Points, in no order, along strands that fork and pass close to each other.
In the rows, 128 means zero.
Two points are linked if the straight distance between their rows is under 124. Some points are linked to none.
(60): [135 192 135  94 141 113 134 106 131 151 173 149 193 110  83 124 134  86
 194 134 120  85 131 126 154 172 146 113 132 143 169 102 141 161]
(568): [126 138 149 164 149 168  90 198 107 101 141  98 125 181 147 131 172 156
 146 141 172 115  89 168 164 180 122 125 144 153 101 160 151 135]
(404): [175 113 168 148 135  97 118 118 167 153 124  94 118 195  89 130 159 145
 137 160 162 125  91 192 145 173 111 133 169 149  86 201 151 138]
(149): [122  86 120 184 116 141 122 116 146 119 101 134 158 138 123 160 156 160
 112 138 176 148 138 177 137 138  93 119 143 201  99 114 140 153]
(369): [ 84 170 188 124 109 122  86 171 101 152 126 100 106 112 158  91 183 154
 177 136 159 155 101 131 105 157 109 120 117  88 141 125 121 111]
(493): [122 107 105 140 112 116 155 121 131  93  76 159 108  86 170 127  96 127
  88 160 122 146 110  93  55  81 124 209  98 120 115  79 139 139]
(764): [113 161 130  86 126 118 142  94 139 148 152 132 160  84 113 119 105  74
 130 110 125 133 139 105 160 127 122 131 125 120 186 100 114 126]
(725): [103 109  90  81 131 174 140 106  96 127 154 145 128  99 119 133  84  81
  85  65 119 145 159  94 214 120  84 112 103 132 186 125 101 100]
(663): [112  93 111 118 134 167 125 121 130 119 132 143 115 107 122 120  94  87
  86  86 147 157 142 118 220 127  69 156 108 133 179 140 114 118]
(789): [ 88 188 131  67 125 147 114 151  92 150 166 130 109  90 144  67 121 121
 162 125  80 131 133  55  98 126 153 113 123  62 146 131  96  89]
(2): [129 109 157 152 118  93 115 110 167 161 132  93 124 176 101 125 165 152
 123 150 173 159 113 181 181 174  75 139 176 164  95 166 128 120]
(653): [133 165 158 119 112  79 113 123 153 162 116 149 175 115  88 111 150 101
 200 167 165 125  96 125 131 194 118 157  92 143 132 109 144 174]
(660): [121  89 127 184 128  93 170 106 158 152  94  97 157 144 122 163 189 177
 142 123 142 135 140 158  69  99 124  91 138 172  96  81 110 152]
(742): [115 140  94 126 129 107 186 127 124 127 106 106 128 118 158 143 140 149
 122 126  80 127 130 117  86  61 172  63 133 108 115  77  93  97]
(163): [169 150 138 122 133 110 128 121 170 145 147 162 149 139  74 133 118  70
 154 128 159 105 122 141 186 158 114 148 128 174 142 147 153 156]
(232): [136 133 153 158 134 158  81 193  94  95 122  99  93 183 164 138 161 146
 127 140 144 108  98 146 141 155 135 130 130 122  94 166 142 114]
(257): [129  98 104 147 130 144 154 100 103 125 142  93 114 167 123 170 143 186
 104  93 111 127 153 174 122 117 160  22 160 145  99 137 116 106]
(223): [122 169 147 122 134 117 109 142 111 135 154 101 118 140 148 123 152 125
 160 134 130 103 117 148 149 156 140 108 134 107 134 148 127 121]
(115): [122 159 140 109 141 128 120 134 132 127 119 160 191  91 107 116 122 105
 170 159 151 118 109 112  99 171 129 177  82 154 155  95 162 171]
(355): [138  50 130 191 129 133 137  94 154 104  90 125 110 155 125 158 120 188
  74  99 126 158 141 167  96  68 133  95 135 145  94 147 140 139]
(790): [ 93 149 153 123 160 175  81 209 102 115 119 137 127 102 142  79 131 138
 166 136 144 152 100  97  87 183 103 174  86 121 159 133 157 146]
(401): [135 111  98 125 130  91 200 119 147 139 113  86 120 141 139 151 145 154
 107 107  75 132 142 123  86  38 172  36 142 100 115  93  80  95]
(551): [ 95 184 148 107 148 141 110 150 112 150 177 110 152 119 124 103 151 129
 188 121 135 115 120 135 159 187 121 102 124 118 169 132 123 134]
(186): [167 193 133  81 150  97 137 118 121 135 203 130 150 136  98 128 107  75
 192 141 101  58 126 133 138 153 165 114 165 123 149 121 146 161]
(587): [152 128 127 130 136 141 123 131 179 142 141 167 159 138  61 124 124  76
 144 105 184 119 124 140 226 178  89 149 123 189 143 146 157 154]
(272): [162  56 134 166 139 117 136 110 163 111  81 117  88 155 128 151 105 177
  76 118  89 135 137 134  51  43 159 120 124 101  85 151 139 137]
(346): [137  48 130 180 121 108 144  83 184 115  77 145 129 130 120 159 112 147
  85 101 163 158 157 160  94  65 127 127 124 171 108 119 135 161]
(645): [108 103 129 151 100 113 158 111 129 126 105 115 110 105 147 147 136 140
  92 121 130 161 139 147 151  95  95 115 137 126 137 115 102 100]
(654): [127 139 137  96 106  85 141 116 127 142 137 105  93 128 144 125 113 104
  98 114  92 139 139 117 168 100 132 114 149  70 140 151  86  87]
(636): [144  93 145 124  91  64 145  86 193 155  74 146 140 102 108 117 127  73
 132 147 186 150 125 142 144 114  93 196 103 136 137 103 134 147]
(518): [148 104 129 127 106  82 149  98 173 135  77 150 139  90 126 130 109  84
 114 156 163 136 126 124 107  96 115 204 110 133 141  97 142 154]
(55): [159  54 140 126 118  97 139  61 177 153 119 104  92 156 106 152  89 146
  64  80 109 149 151 154 141  77 140  82 157  96 122 188 131 127]
(399): [164 172 156 104 123  71 128 117 171 162 126 167 157 128  56 116 132  67
 191 148 152 100 101 126 166 183 124 157 110 146 130 130 154 169]
(200): [149 148  89  99 112 133 142 137  87 116 143 151 105 133 169 123 101 124
 103 144  57  95 156  67 111  81 185 118 150  81  88 137 111  79]
(450): [119 125 105 151 134 112 173 136 123 105  82 126 130 112 155 157 140 159
 119 146 106 123 122 124  54  73 155 121 115 132 106  69 119 131]
(41): [179 144 102 110 154 141 122 125  95  87 170 124 109 168 137 133  93 120
 137 151  75  38 135 124  69 131 210 126 159 104  92 150 139 137]
(230): [ 82 186 167  90 108 139  99 162  97 156 141 103 103  86 148  78 160 142
 168 129 119 149 122  96  97 140 133  96 117  65 150 127 102  79]
(205): [139 121 126 174 132 120 137 160 110  99  71 110 115 145 167 157 164 170
 132 153 124 125 100 152  48  97 155 123 120 130  87  83 142 128]
(684): [150 103 110 165 131 165 124 126  97  93 132  92 106 176 137 165 140 176
 102 112 115 105 140 170 118 127 173  54 156 135  91 151 126  99]
(416): [138 140  99 136 130 130 129 154 100  86  93 161 118 119 172 133 104 155
 117 167 121 121  87  90  37 121 153 207  92 118 112  89 157 148]
(110): [131  66 120 181 102 116 135  93 181 128  87 147 151 126 110 154 137 141
 110 123 179 156 149 173 126 118 108 131 127 194 103  99 137 167]
(536): [140 134 101 101 121 149 133 144  89 117 137 160 101 124 161 120  94 129
  89 121  69 122 167  53 170  85 126 136 127  83 117 157 103  65]
(40): [160  77 117  95 104  99 139  80 140 145 148 110  91 145 105 156  80 107
  58  73  99 139 169 127 169  87 129  93 154  91 130 190  91 100]
(777): [117 127 141 171 127 143 101 152 117 128 133  93 151 177 132 145 191 179
 146 154 169 134 105 185 150 180 114 109 166 173  88 140 148 133]
(144): [137 113 137 180 121  88 142 143 130 133  72 102 137 151 160 153 188 176
 154 151 152 141 108 166  60 119 125 129 122 141  91  78 136 153]
(573): [157 108  82 136 152 194 101 166  95  70 160 155 104 160 132 157  93 126
  97 118  93  86 160 102 158 122 149 134 134 136 109 180 130 116]
(281): [156  96 111 139 121 105 145 108 157 100  84 157 119 102 133 149  89 112
  89 150 155 131 124 127  81  84 130 195 110 147 123 101 149 158]
(730): [108 151 104  77 141 147 138 106  96 145 181 132 136 108 117 130  95  86
 123  78 101 123 152 104 207 135 108  98 124 118 190 123  99 113]
(88): [124  93 111 179 140 123 160 100 133 141 119  99 140 159 123 170 166 196
 120 106 133 143 145 175 103 111 146  53 162 170 102 108 119 122]
(233): [121 120 118 169 119 146 127 135 119 107 118 124 149 128 135 158 157 160
 113 142 150 126 122 169 137 148 111 117 139 172 116 121 132 141]
(344): [ 82 108 142 125 136 158 127 125 124 130 123 141 152  92 119  87 121  96
 113 107 162 171 134 120 187 145  65 153 103 149 189 116 119 118]
(184): [134 127  87 119 136 170 118 146 100  89 145 169 105 121 153 140  83 112
  92 120  80 105 155  68 161 101 138 158 119 119 126 151 119 104]
(307): [ 98 168 144 106 127 168  85 187  85 120 129 135 103 102 163  76 125 145
 154 142 118 134 104  74  66 149 141 161  89  88 133 126 142 112]
(181): [110 170 119 129 130 149 115 165  82  94 125 127 124 124 174 131 143 158
 141 156 105  96 121 113  84 129 169 114 117 117 114 106 139 111]
(86): [106 199 138  78 164 148 105 153 122 160 186 141 139  86 110  80  95  93
 191 125 102 117 121  78  80 174 137 160 107 106 174 124 141 153]
(435): [180  79 127 138 145 127 121  82 160 123 128 115 101 157 102 152  89 142
  84 114 100 107 136 161 110  94 166  99 156 102 108 194 143 141]
(235): [ 85  98 143 145 100 122 138 101 146 152 105 141 165  97 116 103 162 111
 132 135 188 175 128 146 183 148  60 158 113 161 153  94 121 136]
(405): [163 143  74 109 136 155 133 122  94  88 169 144 111 149 143 145  88 117
 114 137  62  62 152  96  95 100 201 120 154 113  92 142 124 117]
(81): [152 118 116  76 105  90 148 104 117 147 150 115  91 141 131 139  92  97
  85  97  71 131 169 104 175  86 138  96 159  63 136 169  77  74]
(576): [106 168 117 104 120 140 121 155  95 111 119 157 119  95 169  93 104 142
 133 158  99 132  93  72  49 129 144 190  90  95 126  97 145 129]
(44): [ 98 193 134  83 150 143 123 123 108 158 195 127 178 114 104 106 137 103
 202 108 112 114 138 128 159 184 127  80 132 133 185 109 130 142]
(12): [112  97 149 145  88  92 132  97 170 156  82 143 152 112 111 107 150  97
 137 155 202 169 115 155 164 141  64 188 104 154 128 109 126 150]
(795): [ 72 133 183 137 128 155  85 188 104 135 117 116 123 102 144  68 164 144
 160 124 165 181 104 128 117 171  69 152 103 114 155 126 124 122]
(387): [110 105 140 158 125 137 111 136 155 135 136 121 145 154 104 130 163 145
 123 139 191 164 118 158 217 173  52 145 153 195 116 137 136 132]
(539): [112 183 134  99 153 133 121 138 122 127 146 145 170  91 125 105 114 104
 165 148 125 114 113  99  92 161 138 167 102 130 166 104 153 157]
(572): [130 162 145  71 119  78 143  89 153 164 159 116 108  96 125 119  98  69
 115 112 113 133 138 115 176 113 123 142 144  72 174 137  88 120]
(382): [ 84 200 127  62 138 149 112 143 104 159 177 133 128  76 127  63  97 106
 175 124  83 132 122  68  65 146 151 132 122  86 163 120 105 118]
(419): [177  70 125 156 138 139 127 106 140 108 100 114  85 165 127 155 115 172
  88 128  79 111 137 143  72  73 180 109 146  87  85 171 144 121]
(499): [143 123 113 145 137 176 103 171  77  76 142 120 102 166 151 151 143 148
 109 130 113  91 139 125 146 134 156  95 134 128  95 166 131  88]
(16): [114 109 129 144 141 170 118 140 151 143 140 146 162 135  90 108 140 103
 131 113 189 157 121 143 236 183  60 154 119 193 152 130 146 156]

A fork is a point with three links, a tip a point with one. Leave the first point through the second and follow the links. Name the first fork or tip that comes.
(660) / (144) | (401)
(110) / (149) | (499)
(223) / (551) | (186)
(186) / (60) | (223)
(587) / (16) | (404)
(573) / (184) | (41)
